Points on a hilly landscape, in no order, each with its height.
A ball rolls from a point to the lowest of its 2 nearest points, and stops where none of them is lower. Distance is the straight distance between rows; heights are no part of it.
nev height 568: [ 38 -28   1  17  13  34  15 -30  -1  10  16  -8  11   8  14 -19   1  21
 -12 -36 -26 -25]
fela height 37: [ 18 -25 -10 -16   8  29 -42   6  14 -19   7  17  22  19  -7 -29   7  29
  33  -7 -33  29]
zilu height 192: [  2  10 -32 -19  -5  21 -11  54  31 -21 -29  -8  11   2   7  25 -48  -7
 -37  -8  -5 -19]
Rig height 528: [-25  19  -9  -3  -9   5  25  23  31 -11  30  -6 -29 -22 -46  -2  44   1
 -43  37   9 -29]
lib height 206: [-27   0  44   2 -21  42 -10 -15 -16  20 -28  15  24  14 -17  30   1 -11
 -45  33  24  20]
foguf height 486: [ 33 -39 -20  29  -4  29  14 -13  31  22  27 -45  -2 -26   1 -29  41  39
   2  -8  -3 -24]
tok height 742: [ -1  36   4 -18   3 -30  -4 -36  14  25  33 -38  10 -41 -13   8  -6  -7
  48 -29 -26 -11]
topu height 177: [  9  61 -12 -27  -7 -20  12   9  27   5  20  69  10 -19   5  27 -28   7
   2  26 -26   7]
bil height 318: [-44  24  -5 -13  19 -21 -25 -22  -9  -6  55 -28 -18  -4   2  -3 -28 -16
  -5 -36   3  -2]
Kadu height 509: [ 11   8 -24   4 -22 -35   4  11  41  27  13 -39 -36  10  -3  -7  44  -8
   3  -6  -2 -36]
Nir height 373: [-44   7 -16  -7  34 -10 -14  28 -31 -28  46  14  -3  -5  13  -5 -39 -15
   2 -17  18   3]
zug height 582: [ 20 -19   5  19 -26   8  -2  53  46  16  17 -21  13 -21   0 -41  40 -13
  14 -21  22  -8]
rov height 168: [ 16   8 -18 -38   9  34 -28  33  35  40  16  27  22 -46 -16  20 -27  -7
 -21  24   6   5]
dolum height 248: [-15  20  26 -16 -15   0 -18   7 -13 -18 -27  14  19   3  13  21  -7 -21
   1   9 -38  40]
Gem height 328: [-42 -11   8  15   2 -56  24 -48 -22   0 -37 -37   0  -3  14  -9  16   5
 -16 -19  35  17]
Zamep height 641: [ 10 -17  -4 -27  28  35 -44 -20 -27  35 -33   0  24 -17  10   5 -47 -19
  22   4 -31  29]
Tutom height 208: [-58   6   1  19   3 -50   8 -35 -24   4  26 -28 -35   0   3 -21   2   6
   0  -7  40   3]
zus height 431: [ 34 -21  35  -4  18 -19   2 -22 -17 -40 -37   4   6  64  -5   6  37  21
   2  21   1  25]
rak height 375: [ 54  -6   4  -7  23 -15 -16  -4 -21  -2 -42  23 -13  71   2  21   4 -22
  18  11 -10  45]
suti height 489: [-12   0 -28 -16 -23 -21   3  -1  14 -10  26   2 -40  14 -48  11  50  41
 -32  23  28 -29]
Fasi height 632: [ 21 -23   0   2  55  12  13  25 -10   2 -10 -10  30  28  32 -22 -22  21
 -15 -25 -41  -4]
sezov height 303: [ 28 -18 -25 -10 -17  24   8  10 -19 -13 -29  50 -19   2 -11  38 -33  12
  -6   7   4 -24]
nak height 408: [ -8   7  -4 -27  10 -19 -28  41  -6 -23  30  10  25   5  -2  -3  -7   6
  -2 -22  40 -22]
bav height 301: [-34  -6  12  -1 -37 -47  21 -32 -46  22 -32   2   0 -29   7 -21  39   5
 -13  -7  -4  16]
sarir height 402: [-22 -20  -3  30 -35   8   8 -19 -12  11  -5  14 -13  19 -17 -21  31  18
  19  12 -17  15]
gaf height 133: [  7  14 -13 -26  -3   6 -22  16  27 -16  17   1  -8  18  20  11  -3  17
 -39 -21 -24   1]
sek height 404: [ 38 -20 -16   8  -1   6   6 -68  25  18  -4 -52  -4 -36  10 -11  15  33
  11 -14  10 -45]
rapo height 212: [  9   5 -25 -17  16  36   1  30   4  17  15  -1  -7  -3 -16 -12   3  -2
 -41   5  11 -59]
dibo height 410: [-40  13  17  32 -24 -29  -1 -10  -2 -15 -17 -33  60  36   1   1  43  16
  27   8  -7   5]
Sepok height 540: [-25 -17   2  34 -14  19   5  27  42  33   5 -40  14   0 -17 -58  30  21
  -2  -3  38   8]
suvi height 42: [ 12   9  11  14 -16  -1  13  28   3 -38  25  29  -2  -4  41  29 -18  14
  12  13  -7  -6]
kob height 263: [ 12 -21 -31  -8   8  29  10  -3 -11  14  22  16 -30  -7 -23  38 -26  16
 -26  -7  16 -42]
lidim height 871: [ 20  -3  -5  40  33 -13  33  33 -22  19 -35  -4  13  21  43  23 -67 -23
  18  17   1 -13]
lutor height 590: [ -7  36   1  -4 -26 -35   5  -9 -10  39  19 -14 -34  18  11 -33  29  16
  -1  -7 -14 -28]
keli height 591: [ 20  -1 -20 -15  83 -24   7  -4 -32 -16 -42  25  31  20 -19  -1 -32 -31
   9   8  -9  17]
leg height 693: [ 22 -26  18  13  53  -8  44  -3 -40   0 -15 -19   7  19  16  23  11   2
  -8 -23 -66  17]
dasi height 485: [-45 -13   5  51 -24   0   7  15  10   4   0 -45  34  25   5 -16  41  47
  -5  11  16   0]
sokug height 244: [ 26   4  21 -16  -8 -32   1 -29  23 -44  17   7   5   7  19   8  16  36
 -35 -19   6   4]
vizat height 264: [-45   9  18  -9 -40   9 -30  -5 -37   3 -20  -6  29  21 -17  26   7  -4
 -14  10   8 -24]
vofu height 221: [  1 -17  41  15 -53   4  45  20   5  20  -7 -27 -17 -34 -10  22  31  17
   7 -12 -11  22]
lol height 153: [  0  -6 -18  -4  -4  49  -5  23   4   3  -6  19   4 -25 -18 -55   1 -16
  -7  -9  -4 -19]
Nazul height 386: [ 40  20  11  -5 -10  30  27  35  38  28  -6  -6 -29  12  12  16 -27  21
   9  -2 -22  -9]
vedal height 267: [-32   2   9 -17  12  42  -4  28  -8  11  23 -31 -36 -19   5  -4 -35  -5
 -29  -5  -7   0]
vel height 589: [-41  46 -17  -6 -36 -10 -11  -6  -6  24  36  -6 -50  -5 -15 -12  26  11
  12  48   8 -20]
Lodam height 337: [ 23 -14  -3  20   9  34  -1   0 -11   0 -43  24 -16  48   6  29 -28 -10
  10  28 -17  18]
voz height 196: [ -2   6   7  21 -35 -16  22 -12   7  19   1  -7 -18 -24  -8 -33  11 -14
  20 -10  53 -26]
dekib height 662: [  9 -28   6 -13  46  22 -17   1   6   7 -20   2  24 -12  10  14 -42 -26
 -18 -21 -30  67]
Kod height 349: [ -8 -17 -26  11  -9 -43   3 -49  20 -51  19  -8   1   0   9  10  26  59
   5   0  18  10]
bok height 704: [ 10  14 -15 -36  24  -5 -36   7   5   3  16 -15  32 -36  12  -5 -29 -10
  51 -22 -35   5]
delo height 323: [-37  -7  30  25  -3  25  22  15 -12   4  40  -9 -19  -7  -5 -15   5   7
  -1  16 -14  30]
met height 432: [-10  -7 -13  18  28  -9  15 -38  51 -31  12 -34  -3  -2  -8 -44   6  43
   5  -5  26  -1]
Lusag height 107: [ -5   7  -1  17 -46  17  12  31   5 -25  17  -6 -10 -47   7  30  20 -11
   6  20   4 -24]
gufu height 191: [  8  25 -15   5  15   4  21  -2 -15 -28   3  43  22  -1  17 -16   4  13
   4  11 -69 -27]
funav height 226: [-29   8   3   0   1  12  -2  65 -13 -35 -29   7  13  -4  20   9 -36 -24
  -2   9 -13  20]
keb height 165: [-19   1  43  -7 -18 -25  -4 -21 -33 -15 -26  31  36 -25  -1  -1  35 -29
 -21   2  -7  43]
mivof height 97: [-11  -5 -13  -5  -2  48 -43  25  -5 -25  -6  42   6  26  -2 -51  -2  -2
  13  23  -8  16]
sizi height 420: [  0 -39  31   3  10 -41  -3 -32 -28 -19 -44 -22   1  14   3  -6  35   1
 -30   0  48  54]
zafe height 475: [ -5 -32  23  11 -16   3   0 -13 -20 -32 -10  14 -16   7   7 -14   7  -6
 -22  -2  44  22]
Pasup height 684: [ 34  -9  -3 -18  17  33 -29 -10  29  -2  14  10   7 -49  26 -16 -35 -22
  11 -27 -17  32]
moko height 302: [ 20  11 -10  21 -30 -20   5 -68  10  22  -3 -19 -13 -25   3  10  -1 -11
  21 -16  37 -49]
Rosu height 114: [  3 -38   0 -12  16  40  -2   1   4 -10   8   8  12  13 -39  16  -6  32
  -5   2  -9  26]
ris height 618: [ 33 -34   1 -11  40  14 -21 -23 -49   9 -43  26  26  -4  -2   0 -20 -42
  17 -10   9  13]
pegul height 324: [ 31   0  55  17 -22  17  55  -1  20  31  -1   3 -30   0 -11  28 -15  11
  24  -1  -3  15]
palo height 327: [-30  20  -7  -6 -46 -13 -24  10   3  -6 -14 -34  38   0 -21   9  35  14
  17   6   6 -35]
nitev height 558: [-16   4  -3   8  62  -6 -17 -29 -17 -23 -10  11  15  40 -31 -15  -4 -51
  -3   8   3  44]
Gapa height 446: [  1   5 -15 -30  -2 -25 -27  23  28 -12  31  -2 -17  31 -33   4  21   6
  -8   8  54 -38]
toz height 858: [ 47  -6  -7  33  27 -16  33 -13 -11  -5 -28  28  18  15  24  43 -43 -29
  48   1   2 -13]
gipob height 519: [  1 -16  14  -1  20 -18 -35 -35 -15 -39 -18  18 -11  25   5 -46  10 -27
  15   6  23  51]
Mapu height 109: [ 13  23   1  25  22  -6   9  30 -10  -7  -4  37  17  37  57  -1 -12   2
  13  39 -41   7]
logil height 127: [ 19  30   2 -16 -31   8   5  16  20  43  20  38   8 -28 -13  33   0 -11
  -6   4  -7  -3]
kurel height 439: [ 46  13 -15 -15  10   0   7  41  55  22  12 -35 -34  24  -2  17  17   8
  -1  -5 -24 -50]
sovi height 85: [-34  32   8   9 -13 -14   2 -32 -36   8   4 -11 -29  -2  16 -31 -21 -39
   9 -12  38 -36]
niz height 167: [  7  -6  15 -31  -2  45 -17  13   3  24 -27  27  26  -6 -23  12 -24   7
 -34  11  17  17]
Ponaf height 798: [ -8  -3   1  -4  -5 -25  24 -19 -17   6   6 -13   5 -43 -29  19 -20 -38
  23 -56 -11 -13]
gidus height 209: [  0  38 -23 -20 -32   3 -36  31  -3  13  -3  57 -12   3  33  14 -37  -8
  10  32 -21  10]
metub height 561: [-23  10  -5 -26   9  -6 -20  11  13  35  40 -13 -54 -28 -34  -2  31 -30
 -11  39  19 -42]
rovaf height 285: [  1  -6  30  26  10 -34  19 -12 -45 -38   0  27   7   7  34   3  28 -48
 -21  -8 -11  36]
gesim height 839: [ 27  13  -5  -3   7 -29  22   1  -1   3   2  27  15 -16  -4  23 -36 -19
  66 -29   0 -17]
nep height 491: [-28   2 -28  19 -11  10  16 -31  41   2   2 -57 -42 -21  -8  -4   9  31
 -24   6  21   5]

For each start below, name the point where the ball stops.
Lodam: fela
Sepok: niz
Ponaf: sovi
vel: sovi
ris: sovi
leg: sovi
